Each row is a point on a tangle of strands that fork and nearly touch. The rows are in no order.
In the rows, 128 means zero.
Points whose rows are less than 202 apart are linked; no others are.
nit: [110 137 138 117 112 155 144 234  75 113  89 159 133  89 174 126 170  87
 110 158  93 148 151 190 128 134 184 220 148 127 138 190 125 105 168 156
 102 153 109 135 128 128 111 137  72  71 101 138 135 150  49 113 127 127
 142 124 165 165 107 136 167 153  74  96  91 145 154 173]
numog: [ 95 167  93 206 123 189 140 154 159  86 119 123 120 147 111  52  94 167
 150 131 107 124 110 107 159 184 118 162  93 129  32 107 123 127 129  85
 106 117  85 182 149 158  88 110 152 137 121 139 132  87 108 110 129 114
 132 195 128 108 145 190 140 156 184 138  96 142 129  88]
Fogup: [109 128 119  81 144 124  95 107 174 171 167 117 118 113 152 119 161 100
 118 127 182 108  92 206  96  96  96  85 144 151 147 125 151 171 143  98
 201 137 145  71 145  70 119 130 151  97 114 130  62 104 109 180 154 125
 157  97 150 161 134  82 147 138  96 164 111 106 167 145]
mutet: [124 124  97 132 106 145 150 195  53 119 139 114 156 142 180  99  93 102
 123  81  85  93 178  92 146 183 120 197 157 129 100 139 143 136 147 140
  80 103 104 176 120 128 109 119  95 105 135 139 146 134 125 136 151 145
 113  89 121 133 170 184 140 178 109 127  80 138 100 101]
tul: [136 179 137 170 113 149 155  77 157  95  82 158 134 154  40 113 106 162
 130 187 132 111 128  91 153 101 156 145  93 131  97 127  98 135  99 160
 115 122  94 145 147 165 123 110 136 164 157 140 178 135 119  80  86  89
 124 157 148  72  87 171 134  94 187 115 169 112 125 145]
Ver: [128  93 146 132 136 103 143 108 105 151 191  89 146 142 116 173 148 162
 143 109  93  98 164  83  94 134 132 102 136 110 115  89 123 136  97 179
 163 112 184 135 107 143 158  69 173 149 113  94 126 165 113 132 144 109
 100 155  77 142 143 170  47  96 114 153 142  90 130 123]
Dut: [151  95  99 158 141 106 126  96 131  71 168  81 137 141 174 103  78 125
 106  86 125 108 101  76 156 173  65  94 143 124 115 117  97 126 163  93
 129 126 148 159 131 141 160 121 132 167 156 124 134 105 177  97 146 147
 129 132 106  77 164 133 110 106 127 141 142 137  94  73]
zigal: [131 101 153 164 129 116 146 156 155 120  82 142  99 114 113 121 138 165
 150  83 102 236 125 125 169 158 180 150  82 128  99 153 153  52 136 141
  75 175 105 138 100 211 154 180 100 131 137 132 145 104 116 110 132 139
 114 177 147 121 149  91  88 167 158 105 106 146  99 118]
Pon: [ 81 118 148  90 125 107 100 140 139 167 168 115  96  97 109 171 170 157
 160 108 119 132 153 140  65 136 141  95 129 125 138  97 154 138 109 138
 202 118 159  93 121 123 126 107 168  86  55  75  72 141  94 163 146 102
 106 133 123 184 119 112  60 124 117 131 116 110 162 142]
Keb: [160  97 146 127 124 114 146 161  42 111 123 133 154 135 147 133  91  87
 123 114  86 129 156  74 151 142 105 152 147 119 139 153 118 127 119 150
  74 104 125 157  95 123 140 151  58 128 163 133 161 156 192 128 101 164
 113  61 117 116 142 147 143 110 131 102 149 165  82 131]
dilav: [122 122  98 157 136 135 139 124 108  80 182  88 177 156 178 100 107 103
  85 133 124  75 161 107 125 173 136 129 160 130 101 109  62 140 127 134
 133  92 148 193 111 129 152  63 172 134 137 150 147 148 132 111 163  92
 129 132  69 100 157 207  99 105  92 139 118 104 128  83]
vinim: [156 133  95 115 153 149 118 132 126 100 158 128 146 128 194  76 101  78
  81 112 155  87 107 167 151 153 104 136 187 149 134 142 104 134 179  76
 146 138 134 149 138  88 122 130 104 113 162 158 113 103 152 122 152 147
 157  83 136 113 152 132 167 159  81 127 109 145 131 123]
duti: [126 102 147 106 122 129 123 222  79 144 134 122 117  99 161 143 156  97
 127  68 126 191 157 164 134 146 167 193 124 125 137 186 160  81 175 136
 116 165 132 109 113 140 137 164  68  99 101 123  95 154 127 163 151 144
 128 112 144 174 151  97 107 195  83  92 100 140 114 145]
zugug: [186 109 111 155 156 119 123  63 138  73 165  89 151 133 167 109 109 122
  74 109 147 107 111 105 160 160 105 101 152 144 135 112  75 115 167 105
 142 117 159 171 140 146 169 100 148 175 170 153 147 107 156  66 155 123
 133 167  90  51 143 143 118  97 116 132 161 130 117 104]
giga: [150  93  99 157 146 120 125 137 106  75 157 106 133 149 189  82  59 115
 107  69 110 120 123  85 175 204  98 136 146 133  90 127  85 108 155 107
  87 138 135 176 115 162 153 138 133 128 160 145 141 123 187 106 144 136
 131 106 112  89 183 137  98 148 137 121 133 173  94  58]
miv: [105 166  62 151 131 166 142 137 118  92 185 117 177 148 156  63  75 102
 118 144 139  42 143 118 127 148  96 136 171 145  82 107 112 175 117  89
 155  77 102 166 143  90  82  64 153 110 120 172 118 103 124 130 151 139
 135 111 128 108 143 206 173 151  97 164  61 108 145 115]
nas: [115 142 135 160 110 148 154 139 111 104 107 132 155 162  84 103 105 159
 144 168  91 117 154  87 146 137 150 180 113 124  85 119 116 150 109 149
  88 101  95 180 141 148 115  91 116 131 138 127 154 143 117 101  95  93
 121 157 117 108 108 203 134 123 153 106 135 118 112 113]
fetil: [112 182 118 116 102 144 122  72 177 146  88 147 127 127  64 126 136 160
 123 187 167  93 122 148 107  80 126 113 120 137 143 107 136 175 126 110
 155  96  97  94 167 111  89 107 163 165 116 145 127 103  92 115  95 104
 126 169 155 108  82 153 184 122 129 147 151 113 176 156]
Ziso: [121 156 134  85 123 133  97  97 193 160  71 164  84 104 103 137 156 144
 117 153 180 156 100 180 101  84 144 110  96 135 155 137 151 119 126 109
 138 165 118  58 155 118 123 166 141  96 112 124 119 105 107 147 118 127
 152 133 163 143 103  50 158 125 133 132 133 127 176 153]
luz: [128 136 112 112 130 132 102  73 160 156 151 104 137 109 112 150 143 167
 121 113 132 120 135 151 116 116 110  99 129 120 129  80 209 179 169  82
 178 110 141 120 140 128  95  99 145 180 100 116  92 101  89 133 177 133
 119 180 127 133 106 130 137 157 104 148 101  91 157 139]
rel: [128  97 140 164 137 106 139 143 142 118 112 110 107 126 112 136 143 178
 163  90 105 215 135  99 141 160 176 131  76 124  89 107 111  55 113 156
  91 158 143 138 102 199 157 129 152 132 133 103 150 134 130 116 143 117
 129 185 111 116 154 118  48 141 155 127 123 124 107 104]
lili: [185 107 154  93 153 128  96 123 112 156 174 102 127 102 153 160 137 110
 117  59 120 169 130 142 121 118 104 111 124 121 163 135 196 151 190  96
 155 128 155  89 111 136 131 158  83 161 101 119  98 116 150 150 170 163
 124 124 116 165 131  72  99 171  96 107 127 114 106 142]
dedip: [120 131  89 130 150 100 108 103 170 129 128 101 109 130 145 111  75 151
 152  96 133 116  92 106 140 135  61  83 106 111  90  92 161 155 130  85
 134 143 119 112 136 121  97 147 141 155 113 114 104  87 167 153 134 168
 137 128 125 135 142  89 129 138 165 175  96 122 105  92]
Rizur: [101 159 137 108 119 157 158 180 122 115  83 177 122 143 136 104 135  91
 128 192 155 113 130 159 123 108 171 166 126 149 147 167  78 129 115 148
 105 128  86 120 149 102 111 140 105  87 157 143 137 157 131 137  87 129
 144 104 149 120 110 124 204 118 105 122 134 165 149 145]
vuf: [177 116 132 138 144 128 125  71 174  85 153  97 151 143 144 114 137  99
  87 143 181  96  96 116 134  98 106  55 157 154 180 123  59 112 140 125
 173 126 163 120 154 116 179 100 165 157 166 161 143 126 169  85 130 115
 136 137 109  66 135 122 119  48 129 147 175 118 131 123]
Ludi: [110 160 108 119 107 141 102  85 173 160 102 130 123  98  81 135 147 162
 121 158 130 118 118 169 114 100 114 127 122 110 133  97 202 182 160  79
 144 110 113 112 161 118  76 118 135 159  95 118  95  89  75 122 134 131
 123 176 154 146  84 128 181 158 122 160 121 101 178 143]
Sil: [187 146 129 145 130 108 124  44 182 151  82 146 107 121  70 152 146 177
 107 120 140 174  96 134 164  83 151 129 100 113 162 105 186 120 130 125
 113 159 140 125 115 201 143 168 108 185 153 121 159 106  86  69 127 137
 122 186 140  91  91 108 111 134 152 104 174  94 109 161]
Pumes: [127 127 150  74 126 140 123 127  74 185 144 148 138 102 149 189 140  97
 124 132 115  78 162 124  87  88  89 132 163 117 180 152 182 192 141 135
 154  94 131 110 120  67  99 139  89 110  94 143 117 149 131 173 132 153
  97  64 137 177 112 123 171 142  79 117 121 119 138 148]
Povi: [143 122 132 135 135 131 119 103 160  88 147 102 159 161 148 102 153  72
  97 161 195  97 106 141 118 117 133  70 149 165 175 131  21  93 116 146
 167 124 162 120 150  96 183  99 191 115 172 165 130 147 161 119 141 106
 138 106 107  79 142 124 114  64 119 137 168 130 145 110]
Tosez: [130 174  85 132 156 154 116 108 197 100 105 142 109 127 145  79 104 115
 125 144 198 111  65 175 132 108 120 100 123 159 135 136 106 113 136  61
 143 158 103 105 168 117 101 158 135 109 165 164 112  70 151 125 111 162
 182 131 163 100 141  66 189 141 147 149 125 159 130 122]
guki: [179  72 166 126 152  84 126 104  73 167 185 109 136 115 131 187 131  94
 131  88 109 136 123  89 113 104  94  84 143 108 178 134 150 121 135 156
 131 128 184  98  74 143 167 163  89 156 125  87 156 142 169 136 117 150
 104  78 107 160 130 111  83  96 136 108 171 128  98 147]
Sikap: [138  84 131 127 141  94 125  90 150 145 164  82 129 132 127 149 147 153
 138 100 124 139 123 100 110 123 122  70 122 127 124  86 103 117 119 145
 164 144 172 116 114 133 177 101 181 144 127 109 107 140 144 125 160 119
 127 151  83 121 145 116  59  84 128 152 147 107 120  97]
kopim: [163 144 123 148 123  87 128  57 178 167  56 162  82 120  66 148 132 192
 143 126 121 177 108 102 158  94 124 117  89  95 120 113 182 108 117 127
  77 157 116 126 116 180 122 192 106 178 127 115 146 113 127 105  89 143
 109 159 144 120  99  96 102 134 194 118 166 103  94 137]
gumi: [ 70  91 135 146 117 122 138 191 108 112 120 129 110 137 137 117 133 142
 165 114 107 188 140 126 127 175 172 144  90 126  85 117  94  60  94 166
  92 144 129 142 130 157 152 135 148  70 120  99 135 152 120 158 132 118
 139 137 115 147 155 125  73 131 138 108 118 152 134  96]
kem: [138 163  60 137 172 157 121 122 154  95 156 139 131 135 181  67  97  88
  89 126 178  87  70 166 157 134 103 110 168 166 126 138  97 121 157  50
 149 137 109 138 164 104 105 131 121 115 161 174 106  81 167 113 125 151
 164 113 159 107 147  98 190 152 101 135 109 162 130 110]
Fogap: [159  93 147  94 151 117  95 163 115 156 162 103 115 118 144 156 144 114
 131  56 132 186 143 164 126 146 130 129 123 124 147 158 165 101 172 116
 149 153 149  82 102 135 147 162 101 129 111 112  92 128 149 175 172 142
 137 124 114 160 146  69  79 181  96 108 119 128 105 120]
fuvil: [ 61 143  63 142 137 148 135 145 126 108 183 116 151 161 137  64  74 121
 158 150 136  74 129 125 123 135  83 112 145 154  59 120 101 163  82 102
 146  93  97 135 151  82  82  69 174 101 113 147  88 119 154 165 145 145
 136 113 147 129 147 164 141 138 132 181  62 128 151 115]
rusa: [180 148 143 126 135 137 134  83 120 132 149 125 166 142 117 143 152 124
  83 175 132  87 128 129 139  92 123 119 166 145 188 107 114 167 128 134
 144 105 147 142 131 110 136  81 119 180 153 137 158 130 105  74 130 118
 124 128 103  91  98 165 168  88  91 130 159  99 141 157]
lozet: [ 82 127 144 127 107  93 133 130 109 153  95 151 108 159  79 153 103 175
 186 136  81 140 148  68 113 119 121 139  97  90  87 118 127 133  63 166
  89 114  99 119 126 121 118 122 144 121 107  87 139 150 162 149  61 100
 117 118 110 147 113 141 115 103 194 137 149 132 107 112]
zokir: [121 109 169 112 136 107 128 133  89 165 210 108 136 123 108 197 176 148
 148 114 102 106 177 116  75 119 153 112 154 114 148 106 142 134 103 176
 184 110 193 116  93 140 132  91 161 129  88  90 108 173  97 150 146 101
  91 120 106 176 131 167  43 116 103 128 138  97 136 149]
Kar: [124 189  99 140 127 157 123 131 215  93  62 178  90 127 149  71 105 137
 149 148 199 133  58 160 156 112 152 123  88 146 117 153 115  90 124  87
 114 172  76 106 161 140 107 174 116 109 150 157 130  76 137 121  93 157
 156 140 183 105 128  64 202 137 169 138 115 162 134 126]
val: [101 131 118 110 153 140  91 130 173 148 182 111 123 106 143  81 165 103
 120 138 194 122  99 210 101 128 125  88 149 165 123 125 139 129 135  88
 206 141 140  80 143  75 131 103 174  93 134 128  63 109  99 166 178 121
 176 132 143 145 144 100 120 153  82 162  87 117 173 144]
rapo: [144 117 100 119 120 144 128 157  89 117 155 110 157 127 181 108 108  98
 106  74 100 106 152 129 137 172 110 155 164 132 117 129 156 136 176 108
 129 118 128 161 125 107 117 121  95 125 132 150 121 114 128 135 169 149
 122  93 128 124 154 159 136 186  83 123  88 133 109 114]
Risur: [150 130 138  90 117 154 147 151  58 164 131 139 157 106 139 176 138  98
 122 122  84  87 176 112 106  94 111 175 172 114 151 147 186 180 149 138
 126  86 122 148 116  93  91 114  79 124 110 135 138 152 108 139 139 170
  98  87 141 162 110 151 178 170  83 118 100 113 123 172]
tovis: [119 103 131 115 131 136  84 155 131 138 186  93 130 103 146 118 172 107
 123 106 147 152 142 207 106 166 150 122 150 141 131 125 145 111 167 106
 203 136 169 117 120 108 160 103 162 105 120 124  73 137  75 158 206 105
 140 153 116 154 155 124  74 179  78 138  90 107 156 135]
Saliv: [135 121 123 129 134 133 147 171 136  82  95 152 108 143 168  91 104 110
 116 120 146 167 125 137 186 162 165 139 119 144 122 164  74  66 134 146
  74 167 111 144 124 156 168 176  92 102 184 143 156 131 169 115 111 142
 144 115 131  86 164 100 134 133 127  96 145 182  99  96]
runem: [156 107 120 103 124 136 143 142  50 108 128 129 154 107 165 129  89  78
 110 107 103  94 142  78 138 136  70 146 161 116 141 171 136 153 154 103
  85 100 110 136 109  91 124 165  35 133 158 137 153 132 190 137 117 181
 115  47 127 122 147 124 192 124 116 105 122 157  87 129]
delo: [ 93 125 102 145 110 136 146 196 103 112 114 136 124 162 149  85  75 126
 156  86 102 123 145  97 151 160 112 159 118 123  83 148 136 115 110 125
  71 129  97 155 133 128 104 149  98  90 136 124 126 128 163 161 123 161
 138  97 127 144 163 131 158 159 152 128 101 169 103  81]
som: [ 80 176 113 203 116 171 153 161 175 103  73 152  88 138 116  54  98 161
 162 125 123 140  91 114 166 154 126 157  94 117  39 139 145 113 130  88
  92 151  52 168 156 165  88 151 119 128 127 134 132  79 112 125 121 134
 147 187 162 114 130 148 158 161 202 123  95 156 130 100]
Gikor: [155  99 113 160 130 122 139 144 124  79 101 132 117 154 170  92  77 131
 121  96 129 156 117  91 209 188 140 151 116 133 100 147  87  78 140 126
  71 164 112 172 123 182 165 170 111 120 178 147 158 119 182  90 121 134
 125 129 125  86 176 113 124 136 154 106 140 179  93  56]
tave: [118 118 167 145 114 118 156 180 124 144  75 168  95 114 106 132 150 154
 163 111  85 222 129 137 152 129 189 167 109 106 116 168 161  70 121 172
  77 158 103 125 110 193 152 180  85 108 121 120 134 148  98 122 112 129
 121 150 165 149 128  97 105 159 149  91 115 148 107 161]
bek: [108 138 132  68 135 120 106  70 168 183 119 136  94  98 110 161 149 132
 123 132 165 119  94 165  91  74  86  73 113 127 178 117 168 175 133 104
 173 133 139  54 141  77 106 160 140 124  84 136  91 108 134 169 117 119
 137  99 141 175 108  59 155 128 119 146 137 111 166 138]
guf: [ 86 120 137  91 114  93 137 130  88 174 125 163 108 141 105 184  92 144
 191 117  80  88 167  61  78  95  82 123 114 102 115 130 161 180  71 167
 105  99 102 106 109  92  87 142 137  97  73  97 129 144 183 183  52 127
  92  78 129 182 120 125 138 114 175 125 137 139 115 121]
Kebos: [177  75 152 134 145  91 143 130  63 144 150 124 137 130 124 168  98 108
 140  87  86 153 133  79 138 123 112 123 131  99 147 135 143 115 116 158
  86 122 165 130  79 159 147 154  76 161 144  95 160 148 178 114 105 166
 112  93 111 147 135 138  93 112 139 107 156 144  85 137]
dimil: [123 115 148 104 129 160 102 192  95 139 166  99 139  88 141 152 192 101
 108 123  94 165 159 195 110 164 185 180 137 128 148 139 144 120 170 126
 178 132 168 136 120 125 128  94 122 102  89 127  87 150  42 127 186 101
 126 161 132 172 123 148  80 172  55 103  98 118 151 171]
pegon: [120 141  92 153 128 155 149 119 112  92 176 105 191 151 168  99 112 112
  82 158 137  46 151 137 113 171 122 147 177 136 108 102  92 169 135 109
 158  80 131 194 128 102 119  41 168 140 120 149 141 123 106 116 170 100
 122 138  86 103 134 226 135 122  90 152  94  80 148 106]
fos: [137 113  95 130 133 117 112  98 147 138 155  87 140 115 139 127  97 162
 139  79 120 118 124 119 134 140  81 103 129 118  95  92 195 162 166  74
 151 128 134 128 131 136  96 115 137 161 102 119  99  89 112 148 174 162
 119 160 119 133 138 125 117 183 124 162  88 106 111 102]
Vivel: [ 92 121 147 136 102 122 137 183 103 163  75 176 101 114  95 144 145 148
 160 125  82 169 146 125 133 113 154 180 114 105 121 166 167 120 114 150
  86 126 100 121 128 146 102 151  80  98 105 108 118 158 110 153  94 137
 105 131 156 170 109 118 152 149 141 107 113 139 124 153]
pupam: [165 109 173 121 134 110 141 123 116 133 116 139 126 142 117 160 171 101
  98 144 147 174 127 153 139 114 196 134 130 144 191 151  91  70  94 183
 125 180 178 130  91 172 188 157 106 116 183 126 179 165 104 111 136 124
 137  97 101 106 140 124  96  96 120 101 175 138 126 172]
zasu: [ 67 164  94 133 119 128 112 126 165 121 146 119 117 164 119  97  88 118
 153 164 163  91 104 132 114 126 107  94 112 154 104 111  91 156  79 110
 157 117  96 105 154  86  88 113 189 119 122 127 100 116 153 150 114 130
 153 114 147 125 127 120 168 108 156 178 100 141 150 117]
Vab: [101 168 130 149  99 140 148 143 180 116  48 173  98 135 104  89 116 154
 158 154 144 150 105 127 148 119 139 144  87 118 103 147 131 114 115 121
  94 147  64 121 159 145 106 171 116 121 141 131 133 104 131 125  94 134
 136 148 156 112 116  96 175 125 185 121 125 148 123 120]
seva: [161  74 173 112 146 102 111 119  91 156 200 103 140 119 149 181 174  93
 117 133 141 120 127 141 120  99 105  84 169 136 188 150 119 136 133 164
 174 125 202 102  98  98 182 141 125 132 132 126 102 159 131 142 136 122
 114  64  91 154 136 123  86  82  89 114 157 110 110 152]
Zor: [160 178 125 126 121 144 125  41 160 137 113 141 144 149  64 139 146 150
  87 195 166  84 118 136 119  65 120  92 131 149 180 109 104 177 114 129
 156 111 135 110 148 105 121  94 166 191 140 160 158 111 109  81  96 100
 119 143 133  84  78 159 185  84 139 138 186 102 156 158]
pez: [179  86 142 103 148 110 120  51 109 106 175 103 167 112 163 151 132  95
  78 128 150  98  96 100 133  96  54  75 171 140 182 128 136 169 176  92
 137 103 153 109 124  98 155 145  75 181 149 131 131 108 152 103 124 145
 120  87 119 101 128 106 154  68 108 129 135 113 119 133]
siti: [ 98 172 102 108 120 105 106  84 177 126 113 122 114 161 107 118  97 117
 129 174 192  71  82 143 103  86  85  64 111 150 154 104  76 167  97 117
 173 117 107  84 156  78 107 120 210 149 128 155 138 108 165 145  91 119
 144 105 159 107 111  94 178  66 176 175 142 125 150 126]
kur: [115 140 100 133 134  75 112  91 156 142  96 115  99 131 119 139  75 171
 179 107 114 111 107  72 127 139  51  77  92  84  78  77 166 155 114  97
 109 136 108 118 125 120  96 153 158 165  95 100 106  98 171 142 111 146
 125 129 111 143 128  96 114 112 208 171 126 114 100  85]
met: [ 98 146 132 138 109 148 136 139 139  86 118 137 150 165 126 103 133  90
 125 188 181  96 127 155 100 133 178 110 114 163 143 134  14  84  87 173
 145 118 123 137 134 104 147  98 186  92 161 150 154 156 141 138 103 101
 149 120 129  94 134 149 134  75 133 135 146 153 163 115]
tela: [167 110 151 119 153 104 133 137 141 126  95 150 118 128 144 141 138 101
  99 138 153 183 119 143 161 121 172 138 128 155 179 161 100  82 118 164
  95 170 145 121 109 147 176 177  80 109 177 143 160 144 153 118 121 136
 143  94 130 102 141  91 122 115 109  91 158 155 102 148]
Sez: [143 176 137 155 106 123 144  55 149 124  92 149 135 167  50 145 115 158
 122 175 143  95 121  93 130  82 134 111 110 127 148 110  88 153  74 163
 136 130 120 127 131 140 140 112 155 181 151 134 186 133 133  81  87  99
 134 143 128  74  85 168 135  63 180 123 203 107 125 146]
Beki: [139 101 154 126 134 121 136 143 100 125 158 106 147 125 129 147 171 109
 101 145 118 163 152 144 130 139 193 155 137 139 145 128  94  79 112 178
 122 136 168 155  97 142 163 114 133 117 152 129 145 176  87 114 155  93
 135 132  91 127 142 152  72 109  86 116 150 123 123 140]
segaf: [179 123 148 117 144 118 129  77 107 140 136 140 141 123 117 158 133 113
  91 153 128 115 110 120 139  83 108 111 155 135 199 130 123 156 123 127
 121 118 162 124 117 120 144 138  81 168 165 128 167 127 141  90 116 143
 118 104 118 104 108 133 164  87 120 119 165 132 120 159]
nup: [148  97 134 132 153  92 110  98 154 146 126  94 104 114 108 164 146 185
 152  86 115 183 122 112 123 132 140 100 103 113 113  91 146  92 132 123
 128 151 153 109 119 166 150 132 158 170 111  93 127 128 134 124 155 117
 124 177 107 129 135  91  52 128 143 142 133 114 118 119]
gab: [111 112 145 120 119 157 124 204 104 108 118 125 125 107 162 120 162 104
 128 125 113 170 142 188 125 172 179 188 132 126 126 157 137 100 166 134
 112 147 129 129 125 128 125 126 106  91 116 126 109 149  69 126 164 120
 140 145 155 150 133 127 117 175  76 100  97 145 139 155]
govef: [168 120 145 122 143 103 102  61 159 164 125 117  95 115  77 194 177 178
 119 106 139 187 110 145 124 100 167 103 100 121 162  90 166  90 119 136
 151 163 175  96 108 178 156 144 150 169 130  99 147 118  92 105 147 128
 122 182 107 131 114  87  61 131 139 116 167  91 137 162]
zev: [165  71 152 104 126 114 115 112  80 133 198 108 180 113 183 146 155  71
  92 138 155  82 132 125 131 107  61  76 189 136 167 144 117 174 156 126
 175 101 178 113 115  77 176 119 123 131 139 143 106 146 148 137 151 123
 111  53  97 125 141 134 119  73  83 127 135 107 116 145]
zes: [145 148 116 126 135  69 121  59 172 160  71 132  89 117  85 155 114 185
 150 130 118 145 112  78 133 108  78  85  82  86  92  93 173 137  98 124
  86 135 100 109 123 142 112 171 138 178 103 105 124 102 172 125  76 124
 112 156 127 137 102  90 104 126 214 150 153 115 106 110]
vava: [ 79 157 113 194 106 182 162 163 123  77 107 125 156 165 103  75  84 146
 160 143  96 115 133  78 146 186 141 186  96 120  44 125  99 139 117 125
  90  93  71 203 147 149 107 101 143 123 120 123 168 126 118 116 111  91
 116 169 117  98 130 217 122 124 180 112 125 121 120  73]
bez: [ 65 112 139 138 102 102 144 169 111 123 105 141 111 154 100 123 104 176
 207 124  86 158 153  76 118 164 137 136  79  98  59 107 102  92  56 179
  84 129 107 146 129 143 135 121 169 102 117  82 147 147 162 149  88 100
 127 140 104 146 132 133  78 101 200 141 130 138 106  87]
roro: [105 139 132  96 118  98 126 106 120 178  94 171  90 116 101 179 115 140
 164 106  98 130 140  88  93  98  92 116 104  96 125 127 192 155 106 136
  89 114 113  85 122 103  81 184 115 108  62 109 107 136 180 171  70 141
 102  92 140 211  90  76 147 148 177 126 132 131 126 127]
zelu: [ 92 128 155  99 124 125  99 135 155 158 106 125  94  86  95 159 181 168
 141 148 115 163 133 169  91 131 168 116 116 123 142  96 151 117 109 131
 167 140 150 105 146 137 132 103 168  95  90 111 100 136  69 134 143 109
 124 178 137 161 101 113  79 138 109 124 129 126 180 163]
miz: [129 170 139 108 109 159 157 197  95 105  88 174 158 117 153 115 152  83
 104 182 126  96 148 171 123 110 155 205 163 140 158 180  96 137 156 131
  96 124 100 145 141  90  97 111  78  90 134 143 144 142  99 115 106 126
 151  95 156 144  97 159 226 135  78 116  96 138 142 152]
tekep: [ 86 164 156 121 105 167 152 186 126 101  92 170 130 140 120 111 138 100
 146 215 159 118 135 170 100 130 192 157 108 147 142 159  50 107  77 168
 123 120  93 124 145  98 131 118 151  67 139 148 155 168 102 136  78  98
 142 116 156 106 113 140 167  98 117 122 142 162 168 156]
Dufad: [128 137 120 125  95 170 144 185  63 155 111 128 137  92 121 158 153 131
 147 108  59 107 181 116 103 113 124 205 139 106 119 140 210 167 151 129
 107  84  92 144 134 134  73  92  90 130  90 116 112 142  74 135 143 144
  92 136 150 170  98 166 172 191 102 109  84 106 139 161]
mon: [ 95 137 152 146 101 144 143 179  88 167  84 171 106 105  83 146 147 151
 158 124  52 150 158 132 121 110 143 191 119  88 106 166 204 150 134 144
 102 107  94 136 135 157  81 124  79 112  84 106 105 147  63 130 100 127
 102 163 174 187  82 141 157 175 140  88 114 124 131 170]
komup: [112 135 154 105 120 136 112 133 172 144  99 141  99  94 115 138 163 140
 135 159 156 173 122 176 109 115 169 119 109 136 141 122 145 106 120 129
 144 154 131  89 146 134 128 129 149  91 119 117 118 123  87 148 136 121
 140 144 147 143 108  85 128 125 114 130 130 132 165 149]
folig: [146 101 143 142 137 138 138 124 113 105 178  97 170 146 147 123 157 103
  75 143 120 116 155 121 129 150 166 145 157 137 138 112  62 106 127 169
 132 118 171 176 101 118 177  82 161 130 144 150 146 163 110  99 164  87
 138 139  76 109 149 184  80  92  84 130 144 117 124 109]

A fork is a point with three links, a tip a point with one. Leave the first point through the second and follow the links. Name the first fork or tip that comes.
rapo, vinim | Zor
Ludi, luz | nup
Dufad, mon | rel
komup, Ziso | gab
pupam, Beki | siti
Zor, Sez | delo
tave, Vivel | Pumes
segaf, pez | runem

A fork is a point with three links. Follow the links from the first point to the second and name the forks in between, in order.
rel, Ludi | nup
Pumes, bez | rel
zigal, rusa | rel, nup, Zor
Tosez, guki | Zor
Risur, zes | rel, nup
Ziso, lozet | nup, rel
dimil, zugug | gab
vava, rel | Zor, nup

Follow the links from the first point to the second, and from the first to the third. Name the last point that the two ways share.
zev, kur, Kar | Zor
Dufad, Ver, zes | nup
Ver, Ludi, mon | nup
guki, Kar, dedip | Zor
mon, Ziso, roro | rel
Vivel, roro, Zor | rel
Fogap, vuf, Fogup | gab
